Each row is a point on a landscape with many valleys, with its height.
A ball rolls from a point to the lowest of its 6 nearest points, and stops where none of them is lower. Distance is the straight distance between rows; heights are no part of it.
Q364: [ 55  -2  22 -28  15  63  15  21  31  15  11  69  40 -37]  height 496
Q52: [  6  20 -31  25  59 -10 -10 -16   5 -53 -25   1 -16 -19]  height 494
Q355: [ 39  30   8 -56 -53 -17  33  26  11  64  15  34 -28  23]  height 536
Q648: [ 33  22  14 -11 -14  37   8   3  15  10  14   6  20 -26]  height 385
Q107: [ 42  23 -17  29  58  32   8   7  13 -52 -32  53   4 -52]  height 489
Q439: [-27 -31 -34  25  56 -42 -24 -25  -1 -46 -25 -16 -23  28]  height 28
Q281: [-67 -56  29  -8 -76 -18  13  18 -41  71  17 -43  -3  48]  height 231
Q556: [ 28  30  -4  24  25  31   5  -6  14 -27  -3  26  13 -54]  height 362
Q179: [ 43   2  17  -5  23  63   1  15  25  -4  -7  74  45 -55]  height 460
Q852: [ 18  13  15 -49 -38  13  18  18   9  51  23 -11  -7  14]  height 420
Q406: [ 38  12 -27  20  90   5   8  -8  23 -64 -52  31 -24 -27]  height 684
Q843: [ 23  43   4 -53 -67 -30  26  20  -1  70  15  24 -26  39]  height 522
Q138: [-72 -40  14  42 -41 -25 -14 -19 -38  -3  16 -43  17  10]  height 189
Q917: [ 45  23   9  22  34  51   2   8  15 -21  -5  65  32 -56]  height 430
Q981: [-66 -34  24  20 -47  -6 -10 -10 -35  14  13 -44  21  11]  height 97
Q909: [-74 -60  30   8 -67 -11   8   1 -43  34  23 -46  10  24]  height 24
Q608: [-68 -44  -6  56 -12 -45 -18 -43 -38 -27   4 -24   2  12]  height 319
Q663: [-45 -22  18  14 -43 -10 -17  -2 -26  20  12 -48  21  13]  height 98
Q568: [ 46  16  19   5  19  55   6  14  23  -8   0  59  37 -46]  height 456
Q20: [ 22  18   6 -48 -51  -5  24  27   6  67  17  -4 -18  28]  height 433
Q35: [-51 -49 -35  35  34 -54 -23 -39 -16 -43  -6 -18 -27  33]  height 414
Q421: [-21  14 -14  30  14 -22 -33 -16 -14 -25  -9 -24   5 -17]  height 177
Q337: [  6  23  10   5 -19  22  -6   0  12   1  11 -25  19 -20]  height 255
Q845: [  6  16  17 -15 -33  17   2   3   8  20  14 -39  11  -5]  height 299
Q879: [-18 -75 -35   2  84 -30 -23 -49  13 -68   0 -23 -31  54]  height 632
Q766: [-42 -35  23 -13 -62  -7  -4  10 -23  50  18 -51  12  32]  height 103
Q755: [-35 -18  19  -7 -52   0  -7   9 -11  37  17 -49  18  26]  height 176
Q232: [-46   0  -1  26 -15 -13 -27 -15 -20 -11   3 -34  18  -4]  height 42
Q253: [ 47  14 -20  27  82  24  11   0  19 -58 -54  69 -11 -53]  height 595
Q799: [ 32  21  23 -22 -26  35   9   6  12  23  18  -8  12 -10]  height 415
Q457: [ 34  29 -20  27  46  15   3  -5  11 -46 -28  31  -3 -48]  height 465
Q382: [ -2 -39 -31   0  97 -22 -23 -31  21 -69 -21 -28 -30  42]  height 625
Q795: [-80 -72  29  10 -68 -10  18   1 -45  46  23 -49   5  31]  height 134
Q490: [-78 -54  35  21 -55 -20   5 -12 -43  20  23 -42  18  17]  height 160
Q276: [ -6   1  16 -35 -55   7   1  21  -1  49  22 -34  -3  25]  height 293
Q283: [ -3 -24 -35   8  82 -36 -20 -23  13 -61 -28 -20 -32  26]  height 533
Q48: [-13  17  -3 -44 -77 -30   4  33 -28  72  13  -9 -33  51]  height 416
Q312: [ 19  33 -23  28  40   2  -5  -9  10 -45 -21   9  -2 -33]  height 461
Q223: [ 39  19   8 -53 -37   7  22  29  16  49  17  21  -8  20]  height 559
Q118: [-12  23  -4  19  -2   7 -17  -7  -5 -11   2 -25  15 -25]  height 166
Q867: [ -4   4 -34  26  68 -22 -21 -22  10 -52 -28 -12 -24   4]  height 546
Q893: [-17 -41 -39   5  78 -32 -19 -26  14 -63 -16 -24 -28  38]  height 503
Q64: [-12  31 -16  36  38 -16 -21  -9  -8 -37 -19 -10  -5 -20]  height 317
Q470: [ 43  24  18 -16  -3  44  15  15  20  11  15  19  28 -33]  height 443
Q509: [-35 -17  12 -35 -69 -16   4  31 -23  72  13 -37 -18  49]  height 280
Q520: [ 23  28 -24  34  62   4   2  -7   8 -55 -35  19 -14 -39]  height 553
Q117: [ 11  35   7 -49 -72 -31  18  30 -14  71  17   7 -27  48]  height 491
Q771: [-36  -7 -27  35  45 -42 -31 -28  -6 -43 -17 -21 -15  11]  height 406
Q110: [ 31  56  12 -52 -60 -51  32  22  -4  71  16  90 -16  25]  height 584
Q502: [ 12  33   7  14   2  23  -2  -2   4 -18   3  -3  14 -36]  height 265
Q205: [ 63   3  20 -49 -16  29  28  22  31  36  17  55  14  -5]  height 721
Q874: [ 50  20   9 -58 -36  -3  33  27  16  59  14  59 -11  18]  height 652
Q84: [ 50  10  21 -42 -21  34  24  18  22  36  24  22  14  -5]  height 620
Q872: [ 30  29  13   9  -2  32   9   2  15  -6  17   5  26 -39]  height 343
Q609: [-49 -23 -19  40  13 -39 -26 -28 -23 -36  -6 -23 -10   8]  height 245
Q215: [ 21  -3 -34   8  97  -9  -3 -16  27 -75 -41  -8 -36  11]  height 727
Q610: [-16   3  18 -16 -39  11  -3  12  -3  31  17 -43  10   8]  height 243
Q735: [ 44  11 -13  28  67  58  -7   9  22 -42 -37  94  27 -66]  height 499

Where does a ball stop that starts at each point below?
Q276 => Q909
Q215 => Q232
Q457 => Q232
Q735 => Q232
Q107 => Q232
Q117 => Q909
